Each scene shows the same named points in several views. A view is turned or mirrored, and shifted as a whole, has a little noise and may leave points out.
(in the rows, 128 means zero)

Scene 1
View 1
<261>: 102 109 139 117 110 123 138 132 126 120 122 122 132 124 106 118 111 127
 130 135 124 116 141 141 129 146 116
<39>: 108 116 130 117 120 122 134 117 131 119 113 123 125 127 121 133 110 128
 123 140 130 106 130 139 129 141 121
<49>: 97 108 143 114 110 123 136 128 127 121 118 119 137 125 102 117 105 129
 129 144 128 109 140 145 134 150 111
<41>: 112 112 134 123 109 128 139 138 123 119 131 127 131 119 113 113 122 125
 132 124 120 122 146 136 126 141 124
<12>: 121 129 114 121 135 121 129 101 138 116 104 125 111 131 148 153 114 129
 113 138 134 99 115 132 124 132 135
<223>: 114 111 134 123 106 139 133 140 118 120 128 125 145 116 111 100 126 129
 131 133 129 112 152 136 139 146 121
<198>: 119 124 120 122 129 114 139 113 136 115 117 129 103 130 138 152 115 123
 121 122 120 119 122 131 111 128 135
<135>: 131 120 122 133 113 134 140 143 120 116 140 134 121 114 131 115 139 123
 131 106 114 133 148 124 117 128 140
<209>: 109 118 129 117 120 130 128 115 129 120 109 121 135 126 123 125 111 131
 120 148 137 96 132 140 139 145 120
<14>: 132 133 107 126 137 125 129 104 136 115 110 129 107 128 157 153 124 127
 113 128 131 104 117 125 120 125 144
<249>: 129 125 117 129 121 144 125 125 122 118 120 128 138 117 138 114 134 132
 121 135 137 100 140 129 140 137 134
<290>: 116 119 127 122 118 132 130 123 126 119 117 124 132 123 126 122 119 129
 123 138 132 104 136 135 134 141 125
<97>: 123 123 120 125 124 116 142 122 133 115 126 131 103 127 137 146 122 121
 124 112 115 128 128 128 107 126 138
<264>: 140 136 102 131 137 130 130 108 134 114 115 133 106 124 164 150 133 127
 114 120 129 108 120 121 118 121 150
<130>: 116 119 127 122 121 115 143 124 132 116 125 129 107 127 128 142 117 122
 127 117 115 127 130 132 110 131 132
<120>: 126 122 120 128 122 120 142 128 130 114 130 133 106 124 136 139 127 121
 127 108 113 131 133 126 108 126 140
<21>: 111 111 135 122 110 126 140 137 124 119 130 127 129 121 112 116 120 125
 132 124 119 123 145 136 124 140 123
<61>: 137 133 106 129 134 134 126 109 132 115 113 130 116 123 158 141 132 129
 114 129 134 100 123 124 127 126 145
<164>: 118 122 122 123 125 119 138 118 133 116 119 128 111 127 133 142 118 124
 123 123 122 118 127 132 116 131 133
<199>: 120 114 130 127 107 140 134 143 117 119 133 128 141 114 117 100 132 128
 131 125 125 117 153 132 134 141 127
View 2
<12>: 121 109 126 135 119 120 157 124 142 142 117 129 139 139 121 111 137 153
 129 120 145 126 134 140 122 124 125
<120>: 115 114 122 116 134 134 136 137 116 131 117 117 129 118 144 122 134 129
 125 128 134 122 139 128 154 120 115
<209>: 103 108 139 143 114 132 145 126 149 153 122 147 130 144 113 132 131 138
 150 137 117 139 145 120 121 113 131
<198>: 117 112 123 120 127 125 146 131 125 142 115 122 136 122 130 113 138 141
 130 127 140 126 136 134 134 123 115
<135>: 108 114 128 123 135 148 126 140 120 123 121 122 118 125 150 139 125 114
 126 131 119 122 146 116 171 112 124
<223>: 93 111 141 138 121 148 127 134 139 144 125 145 117 137 128 150 124 115
 151 145 100 138 152 105 147 105 132
<21>: 98 113 134 123 126 141 128 137 125 146 121 134 123 121 131 138 131 118
 147 146 110 135 148 112 146 110 119
<41>: 97 112 134 125 126 143 127 137 127 144 122 135 122 123 132 140 129 117
 146 145 108 135 149 111 148 109 121
<164>: 114 111 126 123 126 129 143 132 127 141 117 125 133 124 131 120 136 136
 133 130 133 127 139 130 138 119 118
<14>: 127 110 123 136 123 123 156 125 139 131 117 122 137 141 130 111 134 151
 119 113 150 119 132 142 134 125 127
<264>: 129 110 121 136 127 127 155 127 136 120 117 117 133 143 138 114 131 147
 110 107 151 114 132 142 147 125 130
<290>: 105 109 135 138 120 136 140 130 141 143 122 139 126 139 124 134 129 131
 142 134 118 133 144 120 136 113 130
<249>: 108 109 136 149 120 142 141 128 148 130 124 139 121 153 129 140 123 130
 134 125 119 127 145 120 147 112 141
<39>: 104 110 134 131 119 129 142 129 138 153 119 138 133 131 118 126 135 136
 147 139 122 137 142 122 124 115 121
<49>: 92 111 140 129 117 136 132 133 136 163 122 147 128 125 115 137 135 126
 162 153 105 146 150 110 123 109 120
View 3
<261>: 154 146 128 131 138 99 119 133 125 125 122 120 119 146 109 113 129 131
 130 153 137 122 140 140 138 128 125
<223>: 139 158 140 122 141 98 118 134 128 126 124 123 105 126 113 107 136 130
 135 162 134 124 121 143 139 123 122
<198>: 134 115 114 144 139 106 142 117 140 117 123 118 141 148 133 123 115 123
 117 122 122 133 144 129 124 135 122
<290>: 139 139 133 133 148 103 130 124 135 123 130 118 124 133 123 113 121 126
 128 151 137 130 127 141 126 132 127
<130>: 135 124 114 139 131 103 134 124 135 118 115 122 132 149 127 122 124 126
 119 124 117 129 147 127 134 130 118
<120>: 122 123 115 137 129 104 137 122 139 116 111 125 129 140 134 122 128 124
 117 118 107 132 140 123 134 127 113
<12>: 134 112 121 148 155 110 149 111 147 118 136 112 148 140 139 122 103 120
 117 131 135 137 133 136 109 143 130
<264>: 107 109 122 144 148 111 155 108 154 113 127 120 141 124 153 122 110 117
 113 117 113 143 123 128 112 136 120
<41>: 139 147 129 127 133 99 121 132 127 123 116 124 113 137 115 112 135 130
 129 147 125 124 134 136 141 124 119
<97>: 126 118 113 140 131 105 140 120 139 116 114 123 135 145 134 123 123 124
 116 117 111 132 144 124 131 130 116
<49>: 162 148 130 131 144 99 118 134 123 127 129 117 121 149 105 112 125 132
 133 161 148 121 141 145 135 131 130
<21>: 141 146 127 128 132 99 121 133 127 123 116 123 115 140 115 113 134 130
 129 145 126 124 137 135 141 124 119
<61>: 114 116 128 142 154 110 151 110 151 116 132 117 137 122 148 119 110 118
 118 130 123 142 118 134 111 136 124
<39>: 149 132 125 138 148 103 131 124 133 123 131 115 132 145 119 117 117 127
 126 147 141 128 137 141 125 135 129
<164>: 133 122 118 141 139 105 138 120 138 118 122 119 135 143 131 121 119 124
 119 128 123 131 140 131 127 133 122
<199>: 129 155 138 122 137 99 120 132 130 124 118 126 104 123 118 108 139 129
 132 155 124 127 120 139 141 120 118
<135>: 113 140 127 126 126 101 129 128 136 118 107 130 110 125 131 114 141 126
 123 130 103 131 126 126 143 118 109
<14>: 119 109 121 147 152 111 153 108 151 115 131 116 146 132 147 123 106 118
 115 123 124 141 128 132 110 140 125
<209>: 149 139 135 136 157 104 131 123 135 125 139 113 128 135 119 112 114 126
 130 160 149 130 126 147 119 137 133
View 4
<21>: 127 122 141 133 120 136 141 126 134 130 126 120 122 138 119 136 120 130
 114 126 148 133 136 113 89 127 129
<97>: 125 112 130 111 141 149 131 127 138 140 131 123 115 115 132 142 143 135
 131 112 135 130 133 101 114 147 138
<49>: 127 130 137 159 127 139 130 131 131 126 129 111 134 146 124 134 112 123
 113 120 144 143 126 127 76 117 128
<290>: 119 124 144 133 133 141 132 131 123 129 135 120 131 136 134 130 123 124
 116 120 132 128 122 131 100 121 127
<39>: 123 124 135 143 140 146 124 133 128 131 135 115 132 133 135 135 125 124
 121 113 132 137 121 127 95 125 131
<130>: 127 115 129 122 138 147 130 127 139 138 130 121 117 120 128 142 137 134
 128 113 140 135 134 103 105 143 137
<261>: 128 126 138 150 124 138 133 129 133 128 128 114 129 142 122 135 115 126
 114 122 146 140 130 121 80 121 128
<120>: 125 111 134 106 135 145 137 125 138 140 130 126 112 116 128 141 141 137
 128 117 138 126 136 100 115 146 136
<135>: 122 114 150 99 116 133 153 121 133 133 125 132 111 127 119 134 130 137
 117 131 145 116 142 105 110 138 129
<61>: 111 116 145 102 150 150 128 131 119 136 143 127 126 117 149 129 143 126
 127 112 114 114 115 131 132 134 130
<249>: 112 124 157 115 129 136 140 129 116 127 137 126 130 135 137 124 124 123
 112 126 126 113 120 139 112 119 122
<209>: 118 128 143 145 139 143 125 134 120 127 138 115 139 139 139 128 119 119
 116 116 127 132 114 142 96 115 126
<199>: 121 124 156 123 111 128 151 125 126 125 126 125 123 143 119 128 114 129
 107 134 146 121 135 124 95 120 122
<198>: 123 115 128 121 149 153 123 130 135 140 136 119 121 116 139 140 142 131
 131 107 130 134 126 110 113 142 137
<14>: 114 114 137 107 158 155 121 132 123 140 144 124 126 112 151 134 148 127
 133 105 114 122 115 125 131 140 135
<223>: 121 127 154 134 112 129 147 127 124 124 127 122 128 148 120 127 110 126
 105 133 145 125 131 129 87 115 121

Which points are out of place in each view (at most two, in the order of its rows)? Write none if all are in place.
view 1: <198>, <209>
view 2: <290>
view 3: none
view 4: <261>
